A landscape with many peaks, sampled at points; each row gives a point and its height.
A climber steps from a point to the highest of its 2 nearest points, and stops where none of them is higher. Distance is the straight distance between rows; heights are no part of it.
<50>: [  1 -10  -9  15 -10  18  -9   8  -4   6 -32  -1  27 -14  25  -2   1 -26
  -1   5 -23]  (h 383)
<258>: [ -1 -13   8  11  37  25 -14  -1  -1  23 -29  44 -13   7   5  -3 -21 -10
 -22  25  15]  (h 596)
<718>: [ -7  14   1  30  -3   9   0   3  -1  28  57 -26 -15  41 -31   9   1   9
  -5 -26 -15]  (h 235)
<814>: [ 12 -16 -14 -16 -19  -1   2 -13  23 -27 -27  12  -6 -29   2   1  23 -18
 -15  16  -3]  (h 583)
<335>: [ 17  -9  19   2  57  46 -15   6  10  21   2   5  -7  -3 -26  13 -48 -10
  -4  29  51]  (h 493)
<332>: [ 33   9   0   8  17   5   7  -3 -19  44 -14 -30  10  26 -14 -28  -1  -1
  -1 -19 -21]  (h 670)
<611>: [ 12  19  -4  32  42  11  10  14 -13  53  12  -6 -23  51 -31 -11  -2   0
 -15 -15 -10]  (h 430)
<256>: [ -8   4  17  41 -46  -4 -11   5  23  16   5 -60  19  -2   1  -4  -9  28
  23 -28 -33]  (h 351)
<286>: [ -6 -16  11  31   1   5 -20  -5  -5   2  13  17   4 -10  10  17 -24  11
  -9  15  -4]  (h 440)
<602>: [-14 -22  -5 -31 -32 -14   6  13  13 -54   4  54  -5 -17  -7  12  58  -6
   6  -6  25]  (h 467)
<891>: [ 19  -2  -2 -25 -15  10 -10 -17  -5 -34 -28 -30  37 -32  -5   7 -16  -7
  -3   6 -10]  (h 696)
<248>: [-10  28 -16  25  23 -14  21  26 -23  59  22 -42 -22  42  -2 -19   7   0
  17 -29 -31]  (h 527)
<900>: [ 15  -2   2  37  -2  36  -3   1   4  16  41 -36   3  26 -52   8 -10   3
  -9 -15  -6]  (h 250)
<656>: [ 29   1   8 -28 -10 -52  12 -41   5 -20 -11  -8 -23   0  11  -7   2  24
 -11  24  -4]  (h 66)
<421>: [ 13  19  -5  17 -22 -23   7  -1   8  41 -31 -34  -9  16  18 -32  27   9
  13 -14 -33]  (h 711)
<775>: [  6  21   6  13 -22  -4   3  -1  16  43 -38 -48  22  16   8 -33  15  22
  18 -30 -22]  (h 599)
<221>: [ 19  13   2 -73  21  -5  21 -36 -26 -42  -2 -26   2   6 -16  -5 -24  -2
   6  13  21]  (h 762)
<275>: [-42  19 -18  -6 -17 -35  23  26 -20   5  58   7 -16  34  12  -5  25   2
  15 -38  -8]  (h 181)
<519>: [  3  -3  12 -32   8  18  -9 -18 -11 -26  26   4  17  -8 -15  22 -28  -5
   0   4  25]  (h 555)
<565>: [-25 -28  -1  22 -13   1 -17  28  37 -31  20  49   3 -30  10  32  11  -7
  -5  14  29]  (h 494)
<800>: [ 16 -11  -4 -32  10  24  -2 -16   3 -24 -42  13 -13 -13   2  -7  -1 -18
 -10  30  12]  (h 692)
<214>: [ -8 -15 -21   5 -25  -7   9  15 -26  16  13  -2  -3 -38  26  -2  30  -9
  21   9 -14]  (h 276)
<549>: [ -8  -7  10  43 -18  -5 -13  -6   6  20   5   4  -8  10  18   3  -7  16
  -2   6 -27]  (h 406)
<259>: [-20  -6  13 -28   4  18 -14  -6 -14 -25  14  33  31  -5 -10  15 -25   2
  -2  -9  19]  (h 515)
<771>: [  5 -11  15 -18  43  39 -13  -8   3 -11   1  -2   2 -21  -9  22 -48  -7
   3  35  50]  (h 528)
<655>: [-33 -12   7  18  19  18 -14  23  12 -47 -14  46  42 -26  24  34 -21 -26
 -21  -5   9]  (h 593)
<699>: [-17 -15 -13  19 -29  -3   0  20 -18   2   6  -8  17 -51  39  12  10 -11
  26   8 -23]  (h 257)
<39>: [-17 -12 -13   3  -3 -15   1  28   9   4  52  30 -29 -26 -10  -1  47   2
   3   3  44]  (h 342)
<813>: [ -3   5 -23  -1  -7   3   5  19 -32  40  24  -6 -12  -5  12 -13  25 -12
  11 -11 -15]  (h 304)
<454>: [ -2  16   4  -3 -29 -18  -9 -15  17  25 -45 -36  46 -11  16 -27  13  21
  14 -18 -12]  (h 517)
<907>: [-40 -23   7  30   7  13 -13  30  18 -26   3  66  19 -19  19  23  -6 -10
  -8   6  31]  (h 537)
<789>: [ -8 -25 -12 -20 -29   0   7   8  21 -48 -19  39   0 -22  -3  13  39 -20
  -2   2   6]  (h 513)
<490>: [-22   6 -26  -9  10 -52  27  18 -14   7  58  24 -19  21  11   5  32   4
   2 -11  14]  (h 159)
<403>: [ 10  10  10 -62  -3  -5   3 -29 -13 -61 -14  -7  16 -11 -13   3 -27  10
   5   3   9]  (h 632)
<285>: [ 45  10  -1 -32 -11 -15   9 -35  28  -2 -40 -17 -22  16 -13 -27  27 -11
 -18  12 -10]  (h 667)
<124>: [ -3  -3  20 -40  18 -20   5 -19  -9 -58   4  19 -17 -25   5  23 -35  39
  15  41  46]  (h 474)
<348>: [-16   1  14  50 -41  -1 -13   6  15   8   9 -29  -4   7  20   6 -16  22
  16 -20 -43]  (h 375)
<585>: [ 26  17  -2  14  12 -47  19 -18  12  31  -7  -8 -28  32   5 -21  10   6
 -11   3 -27]  (h 91)
<535>: [ 10  -4   4 -18 -19 -53  15 -23  -6 -22 -10  17 -17 -11  24  -9  15  24
  -1  19 -11]  (h 56)
<180>: [ -6 -11  19 -18   1  -9  -8 -14   0 -64   7  19   7 -37  -3  34 -38  24
  -1  31  28]  (h 496)
<135>: [-11  -7  -8  20 -23  29 -13  21  12   5 -23   4  15  11  12 -11  15 -24
 -10 -18 -28]  (h 360)
<347>: [-18   5 -23  29  -3  18 -10  31  13  34  31  19 -42 -14 -11   4  51 -14
  -5   7  11]  (h 443)
<553>: [-41 -10   3  18 -46  -4  -7  27 -15  -9  28 -11  22 -32  36  15  -4   3
  36 -23 -29]  (h 261)
<682>: [-47  16 -19  15 -16 -15  12  31 -15  28  49  -1 -44  24  15   4  22   1
  19 -37 -17]  (h 199)
<202>: [  4  15  17  17 -43 -21  -3  -9   9  17  20 -69  21   4  -8  -9  -1  29
  26 -35 -24]  (h 327)
<412>: [ 25   0   9  -5  17   6   0 -16  -9  22 -40 -11   8  22  -8 -29 -14   4
 -15  -6 -14]  (h 785)
<721>: [ 30   6   4  32  45  20   1   8  -6  59  -3   6 -18  20 -34  -5  -7  -4
 -14   9   2]  (h 436)
<628>: [ 35  -4  11  17  17  25  10 -14  -8  24  29 -47   4  32 -54   1 -16   8
  -8 -20 -11]  (h 262)
<896>: [-13 -12  -2  17  17  22 -23  17  22  11   1  44 -13  -9   1   3   1 -14
 -16  24  32]  (h 538)
<826>: [-39  -5  -5  20 -37 -14  -3  19 -15 -11  51  16   4 -15  15  20   5   8
  28 -14 -11]  (h 282)
<827>: [  8  23  -2  16  13   8  15  19 -20  60   0 -46   0  33  -7 -34   7  -2
  18 -34 -31]  (h 590)
<791>: [ 31  -5   3 -18 -25   5  -6 -26  22 -30 -14 -41  21 -14 -22   8   1 -11
 -11   1 -15]  (h 598)
<554>: [  0  -4  12 -37  29  39  -7 -10  -8 -55 -42   6  23 -11  -2  15 -49 -17
  -2  24  26]  (h 640)
<152>: [-28  -9   0  17  -9 -23   6  12 -10   7   4  51 -21  10  34  -8  21  14
  -3   4  -3]  (h 122)
<173>: [ -9  10 -17  14 -23  21  -4  15 -11  29  15 -30  -6  14   5 -10  22 -14
  11 -27 -26]  (h 329)
<376>: [-23  -7 -11   2  10 -56  24  15 -19   7  25  50 -26   7  26  -2  35  16
   8   6  21]  (h 138)
<759>: [ 18  -2   1 -52  24   4  15 -28 -16 -17  25 -18  -3 -15 -25   9 -21  -4
   7  22  32]  (h 633)
<364>: [ 22  15  -8   8  17 -18  16 -14   2  34 -10  18 -32  27  10 -17  16  -4
 -15  10 -12]  (h 100)
<105>: [-24  -7  12 -11  18   5 -13  13  -1 -69 -24  41  48 -34  16  34 -40 -17
 -10  -3   9]  (h 651)
<146>: [ 49  -4   4 -16 -13   6   3 -30  40 -20 -41 -37  -4   7 -34  -4   4  -5
 -17   6 -10]  (h 562)
<239>: [-17  12 -28  12  14 -16   7  27   4  37  42  27 -54  -9  -7  -2  53  -2
  -2   9  31]  (h 391)
<865>: [  0   0  10 -38  35 -16  14 -25 -12 -37 -14  22 -26 -12   9   6 -28  23
   5  42  41]  (h 526)
<294>: [  1  -4   5 -49  26  14  10 -15  -3 -36 -42  20 -24  -5   6  -2 -16   0
   0  42  38]  (h 597)
<370>: [  3   2  18 -43  -3  -3  -9 -19  -9 -86 -16   9  24 -33   0  22 -47  22
  10  14   8]  (h 553)
<716>: [-21  -6   7  10   0  22 -19  -1  -2  -6  18  27  16  18  -4  13 -20   1
 -14 -12   1]  (h 475)
<703>: [ -4   4  12  -8  24  20 -10  -4   5 -70 -36  12  46 -22   4  35 -47 -15
  -6   7   7]  (h 728)
<447>: [ 26   0   7  -5  -1   8   4 -13 -22  15  26 -47  30  12 -28   1 -23   8
  -1 -18  -9]  (h 279)
<235>: [ -4  24 -19  22  30  -7   9  14 -24  51  32  -1 -27  46  -9  -8  12  -7
  -5 -16 -12]  (h 466)
<306>: [ 29 -11   3   8  28  31 -10  -8   1  28 -51  14  -7  11  -4 -10 -10 -18
 -17  21  -8]  (h 665)
<431>: [-34  27 -16  20  -8  10   0  27 -14  23  55 -20 -34  40 -13   4  24  -3
   0 -40 -20]  (h 217)
<193>: [ 28   7   4 -29   3 -23   7 -28  15   2 -55  13 -18  29  -2 -31  17  -7
 -22   8  -5]  (h 577)
<754>: [ 18   9  12 -19  -8 -16  -1 -24   6  13 -40  -7  20  28   4 -32  -2   7
 -16 -16 -11]  (h 671)
<166>: [  2  -2  -3  10 -23   2 -16  11   4  -2 -35 -27  48 -30  26  -5  -3 -15
   6 -12 -26]  (h 411)
<163>: [-13  -6 -18  13   3  28 -12  17  13  16  14  29 -10   0 -11   6  27 -21
 -14   7  13]  (h 492)
<469>: [ -5  12  -5  14 -41   2  -8   7  35   2 -45 -52  59 -15  25 -13  14  -1
  18 -26 -25]  (h 454)
<633>: [ 22  -4   7  22  43  50 -12   9   0  43   6  -3  -6   7 -40   7 -20 -11
 -17  10  25]  (h 463)
<763>: [-24 -20 -11  12 -27 -13   4  14   3 -10  39  29 -15 -16   4  12  30  11
  16   5  16]  (h 309)
<902>: [ 43  12   9  -6   9 -56  18 -39  16   9 -15 -28 -18  18   2 -20  -7  20
 -13  12 -14]  (h 79)
<433>: [ -8 -11   7 -31  38  32  -9   5   0 -43 -22  15  18 -35   7  18 -33 -23
   3  34  45]  (h 582)
<30>: [ 15   7   8  -2 -19  -8   3  -9 -13  19  21 -60  46   0  -9 -17 -10  23
  21 -36 -19]  (h 301)
<797>: [ -2  -2 -12   6   4 -18  11  -3   5  18 -18  46 -34  17  15 -24  29  -7
 -17   7  -4]  (h 110)

For each start below, name the point where the climber stops.
<553> => <412>
<656> => <221>
<718> => <221>
<256> => <221>

Call two points neighbours if one is among the 2 nearest of the other. Go from one point of each pair to the other, from neighbour to neighbour, staying as high as possible. Name the lowest point that can't be avoided.
<800> / <221> => <124>
<891> / <412> => <146>
<285> / <412> => <193>
